Points on a hilly landscape, in no order, each with its height.
From any point a climber steps to the highest of the 2 points nearest to it. It stops when none of these is higher. Distance is the straight distance between rows; heights are no part of it.
Masi: [  3  -5  10 -19  23  12   2  -4   3   1  12   1  -6   0  -9  13  -4   8
  -5   5  -6 -18   9   9  -8 -13  -1  -8  -7  -9  -3]  height 40.0
geda: [ -1  -1   5  13  10  -1  -6 -10 -10 -10  -2 -20   0  -6   6 -11 -15  -7
   4  -3  10   0  -3  12  -3  11  -5   7  -9   2 -19]  height 60.1
pimar: [-11   5  -3  -7  -6   6  -8  -4   6  -3   4  -2 -16  19  -6   3 -14   2
  10 -12   3 -10  -7   3  -9   5 -11  10   0  -2   8]  height 50.2
Zofed: [  0  -7  12  -3 -15   2  -1  24   5   1  -1  -4  -1 -18  -4 -11  -7  -1
  -7  12  -1   5  -8  10  -1  11  11  13  -8   7  -8]  height 18.4
fak: [-18   4   7  -4  -7  -4  -2   9  -3  -2 -22   5 -11   1 -15  -2   7 -15
  15  -6   7 -13   9 -10  -3  -8  -8  -2   0   7 -13]  height 28.3
pab: [  8   2  12 -18  -9   7   3   2  26  10  -2  -1   4 -12   1  -9 -12  -3
 -13  17 -21  -1  14   6  -3  -6  -1   1  11  -3  10]  height 47.3
bekub: [ -4  13  -2  -1  -4   2   2   8   0   2  -7  -5 -15 -24 -12  -5 -16 -12
  14 -11   4   7  -8   1   5  -3   5  10  -8   6  -6]  height 39.9
Suve: [ -4  -3  -5  -5 -10   5   2   4  -7  11   5  -5 -12   3  -8   6 -23   2
   7 -15   1  -2 -12   2   5  -5  -9   0  -8 -12  17]  height 46.7
mapiz: [  2   5  -6  -9  -7  -9   0  11  -1  -9  10  -4   4   0  -3  12   7   8
  -4  -1   0 -10  -4   6  -8  -3   5   2   2 -16   6]  height 58.6
fenud: [  3   7  -9   6  -2 -11   3  20  -5   9 -18 -12 -10  10  12   7  12   1
  -2   9   9   0 -13  -8 -18   2   2   2   2 -13  -1]  height 24.6
rutog: [ -7  -5   2  -2  -6   4  -6  -9  17  10   0   4   6  -2 -13 -12  -5   0
  -6   8   3   7   4  -5   4 -11   4  -9  12   6  -1]  height 11.0
Butin: [ 10  26  -2 -15 -13   6   1  -5  13   4   2   8  -3  -8  -4  -5  15  12
  -6  14   5  -6   7   2  -1  -2   6  -9   0   3  -2]  height 23.4
lafal: [ 21  -6  -3 -22  -4  -9  -4  11   3  17   4   3 -14   4   1  -5  -9   1
 -19   8  -8  -8   4   5   4  -4   6   2  -3   1  13]  height 47.0
Susiv: [-12   3   7   9  -7  -1   5   1  -3  -8  12  -9   3  14  -2  -8  15   2
   0   1   2  -5 -17   3  -6   3  -5 -15 -11 -22  -8]  height 36.8
Voson: [  9  12   2   8   2  -2  -9  -7  -6   1  -7  -3 -18   8  -4  -8  10   4
   1  -6  13   3  -5  -7   1   3  12  -8   3  -3  -6]  height 38.2
vimo: [  0 -27   9  -2  12  22   5  -1  -1   5   6  -3   7   3  -5   6  -1  -3
   0   3  -6   6   0   2   4  -2   6 -14   2 -20   6]  height 11.9
vovi: [ -8   6  -2  -2 -11   4   5  -2 -21  12   1   6 -13   4   3   5  -7  -4
   4 -22  10   1  -4  -2   5  -5 -11  11  -5   9   8]  height 43.0
zezus: [ -9  -8  -1   7 -12   1   0  14 -11  14 -18  -6  -7   4   8   3   1  -4
  -3   6  13  -1  -6 -12  -9   6   1   2  -4   2  -6]  height 22.6
Petes: [ 11   0  11 -30 -13  -2   1   5   5   7  -9   3  -8   3   0   0  -4  -1
 -10   7 -17  -5  18  -3  -4  -4   5  -4   6  -9  15]  height 51.1
lir: [-16  -7   1  15 -13   1   4  -2   2  -3   5 -13   5   2  -3 -11   7  -2
   9  -6  13 -11 -18 -21  -1   7  -5 -17  -6 -12  -4]  height 39.6
Sor: [ 16   1  -2 -21  22  -3   6   1  -4   6  13  11  -5   4  -5   4  -2  13
  -9 -10  -3 -15   7   1   2 -17  -1   0 -13   6   9]  height 43.4
Doz: [ -1   8   1  -2  -5  17   1  -8   9  -2  -6   1  14   8   7 -19  10   1
   5   1   5   2   4   6 -12   4  -9 -11   5   3 -14]  height 30.7
tikav: [ -7  -9   7  15  18   1  -6  12  -2  11  -1  -8 -12  -1 -10  -2 -14 -17
  -8  11  -7  13  -5  13   8  -6   4   1   0 -18  -6]  height 8.7
tude: [ -9  -3 -12 -10  -4  15  -8  11  -3   2  -1   4   1 -11 -19   1 -10 -12
  16 -12   6   7  -3   9   9  -7   1  -3   1   0  -3]  height 36.2
rudaz: [  6   8  -3 -10  -2 -17  -3   8  -1   3  -7  -3  -7 -15  -2  -3 -17   6
  16 -23  -2   0   1   3  -5  -7 -12  10   9  15   7]  height 4.2
dele: [ 20   4   2  -3  -5  -8   3   9  -8   7  -5   5 -17   6   3  -3   8  12
  -8  -2   3  -4  -3  -1   1   3   9   1  -5   8   5]  height 42.8
gopo: [  0  -2   6 -12  -7   2   4   6  -6  12 -14   6   7  15  -9  -5  -7  15
   3 -14  -2   9  15  -3  -7 -18  -9 -18   2  -6   3]  height 33.7
fugu: [-10  -2   1  13  -2   4  -3   4  -7  -4  -6 -17  14  -9  17  -8  -5  -9
  -1  12   7   9  -6   2  -1  15   1   4  -8 -12 -11]  height 53.2
kuda: [ -4 -12   8   5  -9 -15   3   4  -7  17  -4 -11  -3  -6  -3   2 -15  -6
 -15   6  -1  -3  -2   2  -1 -15  -3   5   0  -4  -8]  height 14.1
nefi: [  3  12  13  -2 -12  16   5  -7   3  -9   0  -4   8   5  13 -15  10   8
  -7  -6  -3   6   7   5 -14   9   4   5   5  -9   2]  height 28.5
geto: [ -1  16  -9  -6   6  11  -3  10  -4   4 -22  16 -14  13  -4   6  20 -16
  13   3   4   4   6  -7   4   2  -1  -4  -7   9  -7]  height 30.3
Fuda: [ 11 -13  -4 -11   6  12   7  11 -10   3   7   4  26  -3   4   8  -3   4
 -20  -1   1   0  15   8   1  -9   6  -1   0  -3   3]  height 47.6
Lipus: [-10   5  -7  10  -3  -9  -6  -7  -4   8  -7  -3 -17 -22  -5   3  -8 -15
  26 -18   5   2 -14  -7   4   4 -10   4   1  18  -5]  height 45.2
fuf: [ -7   2  -4  -2   5   6   8  -5   7   1   0  -1   0  17   1  21  -4 -15
 -11  11  -8  -7   4   4  -7 -11  -5   6   5 -13   3]  height 36.4
nase: [  0 -14   1  13  10   3   4   4  -7  17 -10  -4  -3  12   9   5 -13  -9
  -5  17  -7  17 -10  10   0   0  -2   5  -7 -12  -8]  height 10.2
somar: [ -7  -6  -4  12 -19  -8   9  -9  -6  -6  -1  -7   6  10  -9   9  -8 -14
   3 -20  -5  -1  -8 -13  -2  -6   2   0   8   1  -2]  height 7.9
voz: [ -7  14  -2   3  -2  -9 -21   8  -6 -12  -1   3 -13  -5 -10  -5   5   9
  16 -14  15  -3   3   2   0  11  -4   0   3   8   0]  height 1.8
ror: [ -3  -2  15  14  -4 -10  11   7  10 -18  16   0  10   6  -1 -11  14   1
 -16   4 -12   2  -8   2  -2   1   5   3  -1   3   4]  height 18.5
Zofal: [-10  -1  -3  13 -14 -10   3 -15   5  -5   0   1  19  -4   1   3  -3  -8
  -2  -5  -8  11   3 -13   2 -10   4  -3  18  -6   2]  height 9.1
rumo: [  8  24  -2  -7 -16  12  18 -17   6 -10   6  11  13  -6   9   0   9   9
   2  -1   1 -10   7  -2  -1   3   2  -5  -9   0  -3]  height 25.2
Badu: [ -6   0  -2 -10   6  -3 -23   1   5 -12   3   1   7  11  -9  -2  17   8
  -4   6  13  -3  16 -20  13  21  10   3  -2   5   3]  height 39.3
timu: [  6  -8  -9  -4   2   0  -5   5  13  -5   3   1   5   4   4   3 -18  18
  16  -1  -1   0  -6  11  -5   8 -10   0   2  -1  11]  height 21.8
vutip: [-10  -1  -1   2  11  -5  -5  22   3 -18  14   6   6   9  -2  10 -11  14
   7 -12  -7   2  -2   8  -4   3  -6   7   0  -8  20]  height 21.2
subi: [ -4   3 -11   4  -9  -8   3   7  -5  -5  -2   0  -4  13 -13   4   4 -16
  18 -27  -2   0 -14  -2  -6  -1 -12   1   7   7  -3]  height 6.7
Pumuz: [ -1 -21   8   8   7  18  -1   7  -2   3   0  -1   4   7  11   6 -20   0
  -1   6  -7  14  -2   5   4  13   4   4  -1 -11  10]  height 11.2
pap: [-15 -22   4  -1  14  26   0 -17   7   2  10   1   9   3  -6  -4   9 -12
   1   9  -6  -4   0  -8   9  -4  -5 -22  -3  -9   1]  height 12.6
gik: [ -2  -2  -3 -12  12   3  -6  -7   1  -2   1  12  -3  12  -8  14   9  16
   5   9   5  -1  18 -11   4   6   6  -1  -4   1  10]  height 36.5
Nev: [ -2  14 -14  -2 -17  -2   4  -9   1   9  13   7   8   5  -8   0   1  10
  -8   0   8  -9  -5   8   4 -15  -8 -18  -7  -2  -5]  height 39.7
repi: [  3   2 -10  -5  20   4   0   8  11 -13  12  -8  17   1   1  -5   8   3
  -3  -1  12 -11  -9  -5 -11   0   6  -6  -6 -12 -12]  height 47.4
fasep: [  3  11   8   7 -21   1   5   7  -4  -9  -1   1   2 -24   1 -10   9   1
   0  -2  12  -1  -1  -6   3  11  14  -1  -5   9  -7]  height 36.7
zaf: [-14  -2 -11  -6   1   8  -2  -2  -1  -6  -2   8  11  24   1  18  15  -2
  11  11  -9   2   0  -1  -3  -1  -5 -20  -1 -19   2]  height 43.2
Beme: [  8  -3   7   2   1  12   9  -7  13  11   7   6   1  -2   5 -14   9   1
 -14  10 -36   6   7   7  -4  -8 -13  -1   4   5  24]  height 15.2
rus: [  4  11 -22   3  11   9   4   4   7   3  22   8  11   6   1  15 -13  -1
 -16   2   0  -1  -1  18   8  -8  -5   2  -4  -7   8]  height 25.7
kol: [ 15 -19   0  -8  -9   6   2  -5  -2  11   4   3  13  -6   1  -1  22   6
 -10  12   3  -1   3   0   0   3  11  -7  11   6  -5]  height 40.2
zaziv: [ -4 -13  12   5  13  -1   9   6 -18  -8  -8  -6 -10  -5  12   5  -4   3
  11  -3   4  -4  -1   4  -5   8  -3  12 -12   4   0]  height 15.4
Bune: [  1  -6  -8  19  18  -7   7  -1   2   6   5  17   7   4   6  12 -12   2
 -12   9  -9  12   8  -1  16 -11   1   0   3   5  10]  height 20.0
gode: [ 10  13   6   4 -23  -7   9   5 -19  -2   6 -16  -2 -18  -1  -7  -5   2
  -8 -14   3  -1  -9   1   3   7   9   1 -11  -3   1]  height 39.4
Lukam: [  6  -1  -5  13  -4 -24  -6  -4  -5  11 -11 -14 -13 -26   2  10  -4  -4
  17 -11  -4   1 -14   6 -10  10  -8   5   6  14 -10]  height 50.6
fudo: [  5 -15  17   8 -10 -19   9   4 -11   7   4  -9   1 -19   5  -1 -10  -2
 -17   5 -13   3  -2  -3   7   0   6   6  -2  -3   6]  height 15.6
dodi: [  8   1  -3   0 -14   0   2   7 -13   0  -1   1   1 -16  -9   6   4 -14
  12 -27   7  -5  -4   5  -6   5  -7   7   7  19 -10]  height 5.8
saril: [ 23  -8  -1  -3   5 -13  -3   0   1   6  -5   7   0  -7  -6   0  30  10
   4  11   4   6   5  -2  -1   4  11 -10  13  10  -7]  height 36.9
sozan: [-10   9  -9   1  -7   6   1   2  -1  -5  -1  -6  16  12   7  -6  15  -8
  -4  10   4  -1  -4  14  -8  -1 -10 -15  -2 -14 -17]  height 33.6
kur: [  8   9   9   4   6  -6 -10 -10   2  -5   3 -18 -12   1  -6 -19   1   3
  -5  -4   7   1  -5  14  -7  -5   3  -6   9 -14 -14]  height 34.3
sipom: [ 10  13  -2  -6  -2 -22  12   5  -7  -6  -1   0  -3 -20   2   4   4  -7
  14 -17  -4  -6   0  10  -5 -10 -12  16   8  15  -5]  height 4.9
fogo: [ -6   2   3  13   5   0  11  19   9 -21  18   8  11  10  -7   5  -5  -2
  -6  -5 -15   4  -5   7   6   2   2   0  -5  -3  12]  height 20.2
Didul: [  1  -6   2  -7 -13  -7  -3  -6   0   9  -2   3   8 -13  -7   0  -8   9
   0  -2  -4   7  11 -10  10 -11   6  -9  11  -6  11]  height 10.1
Lor: [  5   7  -1  11  -3 -18   7   4  -7 -20   0   5  11  -1  12  -1   1  16
   6 -14   1   2   2   4  -4   3  -4   4   0  12   0]  height 33.1
zare: [ 10   2  -4   8 -12 -17   1 -10  -5   9 -15  -3 -12  -9  -1  13   7 -10
  17  -3   0 -10  -3   2  -9  -1 -11   1  12   3 -15]  height 47.7
Leku: [  1   7  -5   4   0  -3  12 -12   2  -3 -12  -6  -4  -7   5   4  -5  -7
  13   0   5  -4  -1  -5  -3  -7  -1  -1   2  -5  -9]  height 54.6
pago: [  8  -6   6  -8 -12  -4   2  26 -18   6  -8   5  -5 -15   5  -2  -3   3
   4  -4  -7   7  -1  15   1   5  -1  11  -8  12   0]  height 17.4
zosok: [-12 -14   9  17  10   1  -6  -8  -3  -4  -5 -17   2   3  11 -19   3  -4
   4  -1  12  -6 -10 -20   7   9  -5 -10  -7  -4  -8]  height 42.9
ber: [ -1   4   2   6  -6  -7   1  10   1 -19  -2  -2  17 -14  10  -6   9  15
   4  -3  13   1   5 -14  -7  15   8   0   3  11   3]  height 34.9
lekat: [ 14  -2  15  -4  14   2  -5 -17   4   1  14 -10   1 -12  -4 -13  -1   8
 -17  -2  -2  -4   9  13  -2 -12   3  -6  11 -11  -3]  height 31.7
tes: [  8 -16  13  12  25  -1   3 -16  -1  -4  -4  -4 -12  13   5  -3 -12   2
  -4  -2  -1   4   2  -7   2  -2   5   4   1   4   2]  height 21.3
Bovu: [  8  -7   1 -18  -4  16   6  -9  -2  10  10   7  21  -8  -1   4  10   5
 -21  10  -7   2  18   4   4 -12   2 -15   5   2   6]  height 43.9
nasi: [ 15   1  -2 -30  -6  -7  -1  18  -2  -2   0  -2   2   0  -5   7   5  11
  -5 -10  -5 -13  10  -5 -13  -2   8   3   6 -10  14]  height 54.7
Nakos: [ 14  13 -10   1 -13  -3   0   7 -21  15  -8  11  -4   5   6  10   6   7
   6 -26  10  -2   5  -9  -4   4 -12   1  -1   9  12]  height 39.5
gak: [ -9 -13   1   1  -4  21  -2  -4  23  18  -1  10   7  -5  -1  -9  -8  -7
  -4  22 -12  14  -3  -1   6   0   3  -3   3   1   2]  height 12.2
diti: [ -1  20  -6  -8   0  -3 -21  19   5   2 -10   7 -15  -4  -7   3  14  -6
  26 -11  14   1   2  -1 -10  10 -14   7  14   9  -1]  height 1.3
Nir: [ -6   7 -16  -1 -24  -1   6   0  -9  15   8  -3  -3   3  -7  10  -6   0
   0  -5  13 -12 -14   2   2  -6 -10  -5 -10 -13   1]  height 43.5
Fek: [  2  -3  -4   6   8 -21  -1   9   9   6 -11  -1 -20   5  -5   6   6   5
   7  15  -3   8 -12 -13   2  -9  10  -4   6  -8   8]  height 30.4
Dorek: [ -9   1  -2 -12   9  11  -3   8   7   7 -12   5   7  14 -17  -6   2  10
   9  -1   9  11  19 -17  -3  -5  -2 -18  -3  -2  -1]  height 36.3
Lav: [  0   6  -3   3   0  -1 -10  21  11  -8  -3  -3   2  -1  -3 -17  -4  -2
  -9   0  10   9  -6  -5   1   6  14   8  -1  12  -5]  height 20.1
Bom: [ -5  -6   1   9 -19 -23  -1   7 -11  17   2  -3 -13 -11  -2   2  -4   2
  -7   3   6  -9 -12   1   4  -1  -3   7  -7  14  -4]  height 15.9
revu: [ 22  -6 -15  -2  13  -6  -1   2  -4   5 -10 -10  10  -4  10   2 -12  12
   6 -18  11   4   2  -1 -12   1  -4   4  12  14  -1]  height 24.8
Kuno: [ -2  14  -6  -3  -6  -2 -19   9   7 -15  -9   4  -2  10  -6  -6  11 -17
  -1  -1  -3   3  -2  -4  10  14  12  12   2  16  -8]  height 22.3
Zife: [  3  -3  -6 -11   6  11   8   5  -5   0  16  -3 -12   1  -2  11   3  -3
   6 -19   8  -9 -19 -15  -2  11   3  17  -6   7  17]  height 50.5
bamo: [ -4   3  -8  -9  -7   7  -9  -5   6  -8   9  -1  -4   6  -1   9   5   4
   7  -1  12 -23  -6  -1 -10  15  -1   5  -1  -6  -1]  height 53.8
mero: [ -1   1  -4   4  18   0   0  -9   7  -6 -16   3  -4  14   4  -5  13 -11
  16  11  -4  -2  -5  -6  10  -2  -7 -17  -8   5 -17]  height 55.8
peb: [ -5   6   7  11  10   8  11   4   3   2   1  12  11   0  10  -6  -4  10
  -8   7  -7  16  10   0   9 -11  -1  -9  -5  -7  12]  height 18.2
Tosid: [  2   6   2   0  17  -5 -16   2   0  -9   6   7  -7  16  -5  -6   7  12
  -9   5   4   4   3  15   1  -2   3  -2  -2   7  -3]  height 19.5
Febas: [-20   5   0  -7   3   7   8   4   5 -10  -9   5   0  11   5  13  -9 -13
   5  -2  -3  -6  11  -4 -10  -7  -9  16   1  -3   4]  height 33.2
gonen: [ 16   6 -22 -10   3   1  -2  -6  19  -2  17   1  15  -5  -5   5  -7   3
  -7   4   1  -6  -5  17   2  -8   0   1   6   6  -3]  height 23.8
rori: [  5   5  10   7   4  -3  18   0 -14  -1   1 -11  -3 -15   2  -8  -8   6
  -3 -11   8  -2  -4 -10   5  -7   5  -6 -15 -11   3]  height 42.7
Lopo: [  8   1   4  -1   4 -17   0  11   1  10 -20   2  -6   1  -6  -3  23  12
   7  10   3  13  10 -16  -6  -6   6 -11  11  -2   0]  height 33.9
potup: [ -3 -16   0   2  12  14   4 -14   0   2   9   0  -3   4  -4  -4   2  -1
  10   5  11 -11 -12   0   8   4  -3 -18 -15  -5 -12]  height 13.7
gisen: [-18 -11   0  11  -2 -11  -5   2  -6   3   8   4 -16   2  -4   6  -1  -7
  -9   9   6  -7 -10  -3  13  -2   4  10  -9   7   2]  height 17.9
Mimuv: [ -4  -1   5   7 -14  16   9 -12  20  20   6   5   2 -10  -1 -16  -1 -12
  -5  15 -32  15  -9  10   1  -2  -7   5   1  -1   9]  height 13.5
Tater: [  1  -3  16  -2  -6  -7  -3 -16  -1  -8   2   6   1   0  12  10 -14  13
  -7   1 -12  -4  21   0   2   4   2   9   9  -1  17]  height 27.4
Nituz: [ -5  -1   9   0  -1  14  11  -6   9  -1  -1  11   9  -7   2  -9  13   2
   5   6 -20  15   9  -1   1  -5   0  -5   3  -2  17]  height 16.8
rusur: [  3  -3  -1  18  14  -3  18  -3  11  10  10   3  17   3   8   6 -12  -7
 -24  16 -11  -1   5   8   5 -11  -7   0   6   3  -3]  height 22.5
keb: [ 14   4 -21  -2   8  -1  -4   6  18  -3  10  -6  10  -5   7   2 -20   3
   3   1   1   2  -9  18  -6   4  -8  18   6   5   3]  height 22.4
pilot: [ -9   2  -7  21  -3 -13   0   5  -9 -13   0  10   5   2  14   5  -3   0
   1   1  -5  15  -5   1   9   6   4  10  -7  10   3]  height 30.6
redip: [-14   0   8  -6 -16   0   5  10  -8   4 -23   4  -1  10 -10   2  -6  -6
   8 -10  -5   4  12  -1 -10 -15  -7  -3   6   1  -7]  height 31.2
Zezot: [  5 -14  -2   1   0  -6   0  -1 -13  -5  13 -12  -2   2   0  18 -15  -2
  -4 -21 -13   1  -7  -1   2   2   3  12   7  -5  22]  height 44.3
Rifa: [  7  -6  -3 -16  16   5  13   0  -1   0  15   5  -3  -8  -6   8  -5   9
   9 -17   9 -24  -4 -10  -3  -4  -3  10 -14   6   5]  height 46.8
kenoz: [ 13  11 -10   1 -13 -18 -11   4  11   2  -7  -2   0  -7  -2  -6 -17  11
   4 -11  -5  11  -5  -1  -3   2   3   5  13  13   4]  height 3.8
gopu: [ -7  13  -3 -14  -3   3  -7  12   6 -11  -9   0  -7   5 -14  -4  11 -24
   5  -9   1 -10   0   1  -5  -1  -3  11   4  12 -13]  height 25.3
depuf: [ -7   6 -19  -6   9   5  -9  -6   2  -6 -14   4  -1  13  -3  11  12 -13
  27   5  -4   1  -2  -4   8   0  -6 -17   0 -13  -7]  height 47.2
Fize: [ -6   1  18 -10  13  16   6  -3   5 -13  15   0  -2  -2 -10   0  12  -5
 -14  12 -10 -11   4   4  -4  -9   1 -14  -9   2 -13]  height 37.0
totip: [ -5   2   7   0  -5 -16  -5 -13   2 -15 -11   8  -2  -1   2  10  -3   9
   9   1  -5   1  20  -8  -2   4   4  13  12  14   4]  height 28.8
Fote: [  4  -4  -5  -4  12  11  12  17  -4  -7   9  -6  23   9   1   5   5  -1
 -12  -6  -1   0   0   6 -13  -6   5  -6  -5 -17  -7]  height 52.3
fida: [ -4  17 -24  -1   8   6   1   8  -7  -2  -3   1  12  12  11   4  11  -3
   6  -4  15  -5  -5   6  -9  -1  -8  -4 -10 -14 -15]  height 30.5
soku: [ -7  -9   5  -2  15   3 -17   5 -15 -11   8   5  -7  16  -7   0   9 -12
 -12  -4  -3   2   3  19  10  -2  -1   6  -2  10  -6]  height 17.6
vum: [  5  19   0   1  -2  -6  20  -7   6   9  -3  -2   2 -10   9 -12  -7   6
  -3   3   3  -2   2  -6   3 -21  -5  -9  -8 -14   0]  height 47.1
mimis: [  2  -7   7   1 -11   9   5 -14   2  22  -3   8   0  -2  17   2 -20  -1
 -14  19 -12   6   8   6  10   0  -2   5  -3  -4   4]  height 16.4
fevid: [-15  16   1 -13  -4   2  -7 -12  -1 -13  -4  13  -7   9  -3  12  -4  -3
   9 -11  -2   0  18  -1  -3  -3  -4  18   8   7  10]  height 30.8
Vage: [  3  11  -9 -12  18   1 -16   1  11 -15   3  -5  15   9  -1  -4  24   3
  -2   5  12 -15   7 -17  -5  12  11  -4   1  -5 -12]  height 43.1
Gud: [  6  13   9  -6  -8   4  13 -16   1 -15   7   3  11   2  18   6   1   9
 -12   0  -9  -7  15   0  -4   5   6   8   1  -9  11]  height 26.9
povum: [-17   9   1   4  -2 -16 -24  11  -4 -10  -7   3 -13 -20   1  -3  -2   3
   9  -2   5   9   1   2   4   8   5  14   3  16   1]  height 2.4
nilot: [  8   0  -3  -6  11  -6  -1   4  -6  -1  12  13  -2   5 -23  -1   6  16
  -2 -14   9   1   4  -5  11  -8   8  -8 -10  13   4]  height 39.2
Mil: [ 3 11  7 -3  1 -7 -8  2 10  0  0 11 -3 -5  6 -9 10 20 -7 24 -1  8  7 16
  3 -2  3 -5  1  9  1]  height 21.5
radov: [  3  -1 -10  10  -4   3  -5 -28  12   0  15   4  -1   3   1  -3   0  -2
  -4  13   2  -1 -11   5  11   6   6  -3   1   6  -6]  height 12.7
davog: [  7   5  -2   8  -2  -2  13  -9 -11  -1  10 -20  13  -8  -6  -4  -9 -12
  -7   2  10  -5  -8  12  -4  -2  -4   5  -9 -10 -17]  height 51.7
salun: [ -4  10  -4   5   3   0  11   5   3  -5   2 -10   5  -5 -14  -2   0 -27
  -9   8   1   0  -8   5   4 -13   5   2  -7  -8 -16]  height 43.3
Ges: [  1 -13   1   6   1   6  -9 -15   6 -15  15  10   3   2   5   5  -4   8
   7   9  -6   3  -2  15  12  17   4   0   1   6   5]  height 11.8
Guli: [-12 -10   1   6   2   2 -17   1  -6  -7  -8  -8   8  -6   4  -8   0 -13
   1   2   4   4  -1 -10  14   6   6  -4   0  -5 -10]  height 47.5
pir: [-13  -8 -12  -5   5  10  -2 -11  12  -8   9   5  14  12   1  22   3  -9
  -2  15  -6  -8   6  -3   3   0  -1  -6   6 -12   5]  height 39.8
bip: [-16  -5   4   8  -1 -12  -8   8   0   0  -6 -16 -16   3  -4  -6   0 -16
  -3  11  10 -12 -12  -7  -2   4  -2   9  -7   1 -12]  height 20.3
Rif: [ -3 -14  15  -1  17   9  -3  -5  -1  -6 -11  -5   3  12   1 -17  26 -11
   0   7  -8   0   3 -10   5   0  -1 -12   0   2 -12]  height 46.0
lod: [ -8  18   6   2   8  10   7  -5   9  -7   6   4  -6   0  -6   1   3 -12
 -13  15  -8   2   3   2   8 -16   4 -10  -6  -6  -3]  height 36.1
Bote: [ -2  -8  26  17  -7  -7  11   0  -4  -7   1  -7   1  -6   9 -16   4   0
 -12   2 -15  13  -4   0  -5   7   7  13   2  -2   3]  height 16.9
soreb: [  0 -12  11   0   2  18   3  -3  -9 -10  -1   5  -5   8   0  -3  -1   6
  12  -8   5  -7   0   2   0  17   1  -4 -12   6  -5]  height 14.6
tanu: [  3  -7  14   1   0 -10   7  12 -27  13 -15 -11 -13 -15   7  -2  -6   0
   5  -8   4  -1   1  10  -8   0 -11   9 -10   7 -10]  height 16.3
zubi: [ -4 -11   0  -5   6   3 -19  -7   3  -7  -2  15 -13   0  -3   6  -3   1
  16   5  -7   8   5   7   9  15   3  15   3  20   5]  height 11.1
sonul: [ -9  13 -19 -10  10  10  -1   3  -5   1  16   9   5  11   7  12   9  -4
  -6  -2  10  -7  -5  13  -2  -6 -10   9  -8  -4  -2]  height 28.0
sotat: [ 14 -10  18   1   5   0  14 -11   8  11   0  -3  -8  -8  22 -14   1   9
  -5  19 -14  -2   2   0   0   6  -2   6  -4  -6  14]  height 18.6
nesa: [  4  -2  10   4  17  24   0 -20   5   3  19  -5   4  -9  -9  -8  -4 -10
 -16  -2  -9   4   8  12   9  -8   5 -10  11  -7   0]  height 29.5
sosi: [ 15  -7  -8  10  20 -16   4 -10  -1   7  -5  -5  -5  -5   9   1 -18  13
   3  -6   7   2  -3  -7   3  -9  -2   1   0  10   4]  height 23.2
Rotop: [ -7   3   0  -5  -7  16 -12  -7  13  -8 -12   7 -10   1   2  -2 -17  -3
  22   2  -1   3   3   2   1  18   1   9   0  10  -1]  height 10.5
navog: [ -1   5 -14   0  -2  -5   2  15 -14   6  -6  12   2  16   8  13  18   3
   5 -10  12  -1  -2  -7 -11   4 -10   8   2   7   4]  height 37.1
kuroz: [ -8  -9  -9   9  -5   3  -6 -25   5   3   1   6   4  -5   5   6   7  -9
   6  17  -1   6  -3 -12  17   5  11  -7   5  -7   2]  height 14.0
Zel: [ 10  -1  -4  14  16   6   4 -21   6   4   6  -2   9  -5   3   1 -15 -15
 -15   5  -9   9   3  12  10  -6   6   5   9   2 -12]  height 26.2
toz: [ 17  -8  -3 -12   3  -1  -2 -12  -7  -1  -2  -3   2  -3   9  10  -9   4
  -2  -8  -2  -6  11   7  -5   0   1  11  10   4   3]  height 26.1
lemer: [-12 -12  -3   5 -17   8   5 -12  -4  12   3   4   0  -3   5  17 -10  -6
   1  18  -1  -3  -3   2  11   2   2   0  -7 -12   4]  height 15.3
ved: [ 15   0   7   4   4 -11   3 -10  -3  14  -4   3 -16   0  21  -2 -18   7
  -7  11 -13   4   4   4  12   1   1   4  -7  -6  12]  height 17.5
mer: [  9  12   1  -2 -19  -6  -2 -18  -1   0  20   2   7  -1  -2 -15  -5  19
  -9 -15   5 -11  -2   7   4   0  -5 -11  -1  -2   2]  height 36.6
gakog: [  4  -1 -11   5 -17 -12 -13   9   6   2   1  -4   5  -1  -2  -1   0  21
   5  -3   6   8 -11 -10  -2  11   5  -8  10   2  14]  height 3.4
boget: [ -4 -11  16 -13  16  16  -3  -3   5   5  -6   3   2  15 -16 -16  23   6
   6   0   0  -1  14 -18  -8   4  -7 -21  -3   7  -8]  height 40.3
sopeb: [-16   5   5  11  -1 -13  -6  -2   5  -5 -13  13  -1   4   5  -2  -2   2
   2  13  -5  15  10 -12   7  -1   6   2   3   7   1]  height 27.2
tusu: [ -1  -1 -13   3  11   0   0  10   8   5 -11  -7  -2   4   6   3   7  -8
  -2  20   6   8 -10 -10   0  -6  12  -4   2 -18  -1]  height 27.3
Geden: [-14  -1  -5   9 -16  -6 -26   3  -3  -1  -1  -5  -3 -15   3   1  -5   9
  -2   0  10   9  -7  -8   5  22  14   2   2  12   8]  height 3.0
Tili: [  2   5   1  -2   1   1  -5  17 -15   3 -17  10  -6  15  -6   8  24 -14
   6 -18  12  -1  11 -15 -11   5  -9   4   4  10  -7]  height 34.1
kos: [  8 -14  23  10  19   3   6 -11  12   4  -2 -10 -16  -6   7 -23  -1   8
   2   9  -2   5  -6  -6  -2   2   4   4   0   0   3]  height 19.7
lozoz: [  2  -1   5   6 -18  -5  10  -5  -1  15   1 -18   8  -7  -3 -15   3  -4
 -11   8   7  -3 -11   3 -10  -7  -7  -4   3 -16 -14]  height 45.1
tuser: [  1 -14  -2  -3  -3   3   0   2 -16  -7   3 -17  -2   1   1  17   1  -5
   7 -27   1  -5 -10  -5 -13  16   0   9   6   3  10]  height 46.9

Where does a climber stop that starts at each point below?
sopeb => Leku
Pumuz => mero
Didul => Petes
Bom => Fote
Lav => mero
voz => Petes

Call two points neighbours if one is among the 2 nearest of the other. Go from one point of each pair to the other, from neighbour to neighbour, staying as high as possible. Name the lowest point that can't be avoided.
mapiz and Lukam => tude
Zife and geda => lod
Lukam and Leku => zare
